Each scene shows the same named points in several views. A view is turned or mirrored, and shifted as a whole, has a little noise and may leave points out.
In the rows, 128 means zero.

Scene 1
View 1
Q98: [ 96 121 180 148 114 106 153 131 195  85 210  96 113 114 110 194 126 116
 144 167 143 135 145 153  98 182 143 120 131]
Q771: [142 125 150 151  69 111 131 121 154 130 191 127 134 116 112 150 111 112
 137 133 150 102 163 159 121 159 127  98 155]
Q898: [150 122 144 135  62 112 132 100 155 118 211 122 117 137 101 138 132 103
 166 152 150  95 145 142 149 169 126 119 151]
Q649: [152  95 146 135  92  90 119 114 120 101 137  84  90 128  79 212 158 147
 110 100 175 142 198 129  95 151  72 143 147]
Q107: [123 126 151 153  90 124 121 125 177 134 209 144 121 114 143 126 135  99
 165 152 119  92 139 141 153 170 130  90 145]
Q380: [135 103 151 138  99 101 121 115 144 102 165  99  90 127 101 187 161 129
 135 123 154 129 173 126 117 163  90 133 142]
Q18: [109  89 144 140 149 114  83 128 156 107 145 110  44 119 144 178 228 129
 157 120 112 132 165  76 157 171  52 131 126]
Q856: [147 100 144 145  94  97 110 122 124 119 138 103  99 116 101 193 154 139
 110  96 162 130 195 132 103 147  76 123 150]
Q682: [128 100 150 129 108 106 117 107 156  93 181  97  71 139 104 178 186 120
 163 142 144 126 155 106 143 175  89 146 134]
Q660: [117  97 155 146 127 100 110 131 149 101 146  95  79 113 115 205 176 139
 123 114 144 144 182 117 105 161  76 130 134]
Q870: [155 107 141 140  76 102 117 112 127 121 160 110 107 125  98 173 145 129
 128 112 160 117 182 135 119 153  90 123 154]
Q141: [132 108 153 150  99 102 121 129 144 116 157 107 106 112 109 188 142 131
 119 115 152 128 182 140 104 155  95 114 146]
Q186: [102 115 157 169 127 118 105 153 171 137 160 138 107  86 162 163 149 123
 125 119 114 119 171 135 120 159 101  80 140]
Q349: [113 111 160 151 116 109 121 133 167 110 174 112  99 110 125 178 152 124
 136 133 136 127 165 133 116 167 105 111 137]
Q290: [140 116 133 154  90 125  94 124 152 152 178 154 106 111 152 118 157 106
 158 123 116  87 158 123 166 159  96  86 150]
Q361: [172 110 137 135  54  98 126 101 116 122 164 107 118 133  78 172 128 128
 124 110 177 113 187 148 112 149  96 127 160]
Q718: [140 103 146 133  93 104 119 107 144 102 175 101  86 136  98 177 169 124
 149 131 153 123 164 119 132 167  90 138 141]
Q176: [136 117 163 143  79  97 150 120 152 100 183  94 126 121  83 197 112 128
 118 133 173 131 173 164  85 161 125 125 148]
Q818: [119  96 159 139 122  97 122 123 153  86 155  83  77 123  99 214 175 138
 128 125 154 149 176 118 102 168  83 144 132]
View 2
Q649: [149 104 192 110  96 106 117 139  97 144 159 139 122  59  83 123 139  80
 182 113 125 170 137 139 180 107 120  46  80]
Q98: [111 147 140 109  69  79 142 163  92 145 146 176 156 101  87 182  78 113
 140  79  91 113 121 139 130 101 149 119 114]
Q380: [139 117 152 113  84  86 137 137  88 139 147 135 127  81  86 131 126  94
 169 112 108 160 132 129 162  94 137  79  87]
Q870: [147 119 148 112  97 102 145 120  89 157 140 126 124  82 100 127 154  68
 162 104 105 163 135 127 169 106 129  75  99]
Q718: [141 119 141 115  73  73 154 136  85 135 132 134 127  83  80 124 128  92
 169 111 105 168 134 122 165  91 143  88  89]
Q856: [144 109 159 111 111 114 120 122  92 153 164 119 118  79 104 126 150  79
 171 119 115 161 133 135 164 101 119  61  85]
Q141: [135 121 152 111 101 107 128 131  92 153 158 134 129  86 100 141 133  86
 161 106 106 148 130 135 154 103 127  78  95]
Q349: [122 127 126 114  93  89 132 137  85 143 157 132 132 102 101 151 113 108
 154 113  99 136 124 130 136  89 138 102  94]
Q361: [156 124 164 110  94 107 157 118  93 170 129 137 130  73 101 127 166  46
 160  87 103 168 139 129 183 121 126  69 112]
Q682: [137 117 130 117  62  53 155 143  80 120 130 131 126  88  69 123 113 112
 174 120 105 170 133 116 159  77 150  98  80]
Q660: [128 109 154 112  99  95 108 144  90 130 175 126 121  86  90 138 112 114
 174 131 116 149 128 136 148  85 129  73  71]
Q771: [134 145 118 111  96 105 163 117  88 174 132 139 142 106 119 155 146  64
 134  79  84 134 128 128 147 114 138 110 128]
Q898: [142 146 108 115  68  70 191 122  81 160 102 140 140 103  97 140 144  68
 141  79  80 154 133 114 158 104 152 121 125]
Q290: [133 133  63 121 105  86 169  93  73 154 134  86 115 129 127 123 163  85
 145 124  80 153 126 107 134  80 144 123 102]
Q107: [122 151  69 118  89  78 176 113  77 159 127 120 136 131 120 152 135  90
 129  96  71 131 122 113 125  91 154 141 121]
Q818: [131 111 167 112  79  81 119 156  91 126 160 146 128  75  73 139 101 115
 177 119 118 155 130 136 156  88 135  74  75]
View 3
Q107: [100 114 138  81 126 190 126 156 138  87 145 139 162 126 110 105 128 142
 154 131 102 141 138 163 121 138 106  44 138]
Q718: [ 95 113 113 123 125 150 106 120 127  73  96 200 167 131 134 101 125 141
 112  88  89 157  86 140 103 120 134  76 104]
Q649: [112 134  96 148 134 110  84 105 142  88  80 228 155 110 147 108  91 156
  90  92  80 181  82 113 104 123 168  94  81]
Q660: [ 90 119 125 118 160 103 110 103 141  82  82 229 154 125 127 106 107 157
 106 115  88 159  89 121 107 122 156  85 126]
Q818: [ 85 115 114 124 158 109 115 109 134  62  80 228 152 122 133  98 103 155
  95  97  83 162  74 121 106 116 149  96 122]
Q290: [108 117 150  90 114 172 101 126 144 125 127 165 175 147 110 120 148 142
 163 138 109 137 145 160 112 142 129  29 120]
Q380: [ 96 117 114 123 139 133 107 118 133  77  92 210 159 124 134 103 113 148
 106  97  87 162  88 131 105 121 144  82 110]
Q141: [109 132 111 121 141 130 103 124 146  88 104 197 152 108 133 107  94 155
 111 115  88 170 106 126 114 130 150  79 107]
Q898: [108 117 109 110 103 200 113 157 128  73 134 144 169 119 131  98 124 134
 132  92  93 156 114 159 114 129 108  59  99]
Q176: [113 139  87 125 140 151 115 156 144  57 122 171 142  79 142  94  66 155
  97 101  79 184 100 126 122 129 134  95 101]
Q98: [ 81 115 112  95 168 156 153 164 133  27 128 165 138  93 124  85  83 153
 106 111  82 160  95 137 126 122 107  95 153]
Q18: [ 67  91 160 101 151 106 111  76 127  96  66 248 175 178 111 112 168 143
 131 113 102 125  86 141  92 116 145  60 146]
Q856: [117 138 112 131 135 117  85 108 151 108  92 214 157 114 136 115  98 158
 111 116  89 173 106 120 109 133 166  75  91]
Q186: [ 99 125 151  83 165 125 120 123 159 108 119 187 149 122 106 116 106 163
 144 163 101 145 139 135 122 141 142  54 153]
Q349: [ 92 117 128  98 155 139 127 133 141  73 113 186 150 117 119 102 105 153
 122 123  92 152 109 136 117 128 130  73 139]
Q361: [131 142  88 143 104 159  79 133 141  98 111 181 163 102 148 109  95 147
 108  91  85 184 106 131 111 133 152  75  63]
View 4
Q649: [151 112  78 158 127 137  95 156 186 129 122  90 139 147 158  58  69 123
  77  91 146 114 161 141 101 144 126  95 126]
Q380: [137 118 102 155 128 120 115 131 176 123 140  76 114 118 155  72  92 131
 109 106 156 114 177 128 107 144 130 101 135]
Q186: [143 126 167 121 132 123 107 120 171 138 158  84 103  90 179  97 143 148
 114 107 118  90 199  64  80 122 120 103 164]
Q141: [137 126 117 154 132 118 111 143 177 134 142  85 121 121 170  70  94 132
  98  99 139 105 173 111  87 143 134 105 141]
Q176: [114 145 105 185 146  97 134 161 186 134 154  80 128 124 180  63  75 135
 108  97 137 103 161 119  70 176 167 118 145]
Q290: [125 130 189 128 122  90 124  94 131 140 169  88  72  83 169  74 125 121
 119 118 166 106 191  85  88  91  92 122 135]
Q682: [131 110  96 154 121 117 126 105 170 105 146  60  94 101 138  81 103 133
 132 121 178 124 189 138 134 139 126  99 135]
Q361: [123 135 117 173 132  94 120 152 157 143 144  99 118 136 173  42  58 109
  84  96 164 112 151 134  76 135 125 123 115]
Q856: [150 118 114 144 126 130  94 147 172 140 131  95 128 134 167  63  87 123
  79  94 141 105 168 116  89 127 115 101 130]
Q870: [133 126 121 157 128 108 114 139 160 138 142  92 114 125 167  57  80 118
  92  99 158 111 165 124  87 129 119 112 123]
Q98: [107 142 112 178 148  98 152 135 197 113 170  54 108  90 170  94 114 160
 150 115 133 101 189 101  89 190 183 110 172]
Q107: [104 146 185 148 135  73 150 102 145 135 183  76  72  71 177  82 128 135
 141 122 157 101 192  78  78 124 129 129 151]
Q660: [155 107  97 138 125 148  97 131 190 119 130  75 124 119 154  85 110 142
 103 103 137 109 188 115 115 140 125  86 148]
Q718: [130 118 102 159 124 110 123 120 167 117 145  73 102 113 149  70  90 127
 117 113 171 120 178 135 116 139 127 105 130]
Q898: [ 96 145 145 177 134  65 157 115 145 128 174  76  80  93 167  60  88 120
 134 120 183 116 172 122  87 138 137 134 129]
Q818: [149 108  77 152 127 143 106 136 196 112 131  67 126 122 149  83 100 143
 111 104 144 114 185 128 120 157 139  86 146]
Q771: [108 149 153 167 140  79 140 136 157 142 168  88  99 104 183  62  91 126
 114 106 151 102 169 101  66 141 139 129 139]
Q18: [166  85 110 107 106 156  92  85 169 103 132  63  92  95 127 103 139 140
 123 123 164 121 211 117 154 104  89  75 142]
View 5
Q870: [129 105 137 117 165  99 115 132 170  90 153 172 104 142 142 164 129 120
 102  98 106 107 162 115 130 113 135 124 130]
Q141: [128 107 157 111 164  92 111 143 168 101 146 171  89 158 138 161 119 115
 111 107 110 109 171 102 134 124 139 121 152]
Q771: [110 108 176 107 144  93 135 122 152 108 130 152 114 163 110 142 113 122
 121 112  86 108 161 149 103 108 134 135 116]
Q18: [164 126 150 115 162  72  84 190 158 152 185 210  88 146 208 185 140 143
 127  70 108 199 191 110 171 155 111  97 153]
Q98: [ 79 115 206 101 147 112 124 157 135 125 128 147 102 182 101 145  82 100
 154 139 105 155 187 105 133 155 138 133 159]
Q361: [122 100 125 122 169 111 122 115 174  69 150 164 110 136 126 162 129 111
  92 104 108  81 152 114 122 101 142 130 121]
Q349: [124 115 182 105 152  85 111 156 153 127 144 171  90 170 141 157 111 121
 131 108 102 142 180 116 135 137 130 121 153]
Q682: [113 122 145 122 162 115 105 164 148 117 171 179 119 138 158 174 121 119
 131  99 110 183 178 109 160 152 123 117 133]
Q186: [155 113 204  94 142  45 111 156 159 152 134 179  70 188 152 149 119 141
 128  95  88 128 183 139 115 122 125 113 157]
Q649: [133 103 123 122 184 111  98 144 183  74 163 181  85 140 151 177 126 104
  94 103 131  96 168  66 156 127 146 119 164]
Q718: [116 114 141 120 164 112 109 151 156 104 165 174 116 139 149 170 122 117
 120 100 109 154 171 108 149 137 129 122 132]
Q898: [ 95 115 159 117 144 117 136 126 139 110 145 153 144 143 116 150 116 121
 129 110  84 151 161 158 116 120 124 136  92]
Q290: [151 117 171 107 136  59 125 139 150 145 148 179 115 155 161 152 140 154
 121  77  70 149 165 185 107 105 111 118  97]
Q107: [116 119 196 103 129  79 136 137 135 147 133 158 124 168 126 140 115 140
 141 103  69 159 170 180 103 118 117 128 103]
Q176: [ 93 103 167 110 162 118 124 130 160  84 132 149 100 163  99 151  98  95
 118 132 114  97 168  93 127 126 149 135 151]
Q380: [122 111 146 116 166 106 108 151 162 102 159 175 101 148 148 169 119 114
 117 103 114 137 173  99 148 135 134 120 146]

Which points are out of place in each view (at most two, in the order of its rows)? Write - if all are in place.
view 1 -> Q856, Q141
view 2 -> Q660, Q818
view 3 -> Q380, Q349
view 4 -> Q107, Q771
view 5 -> Q361
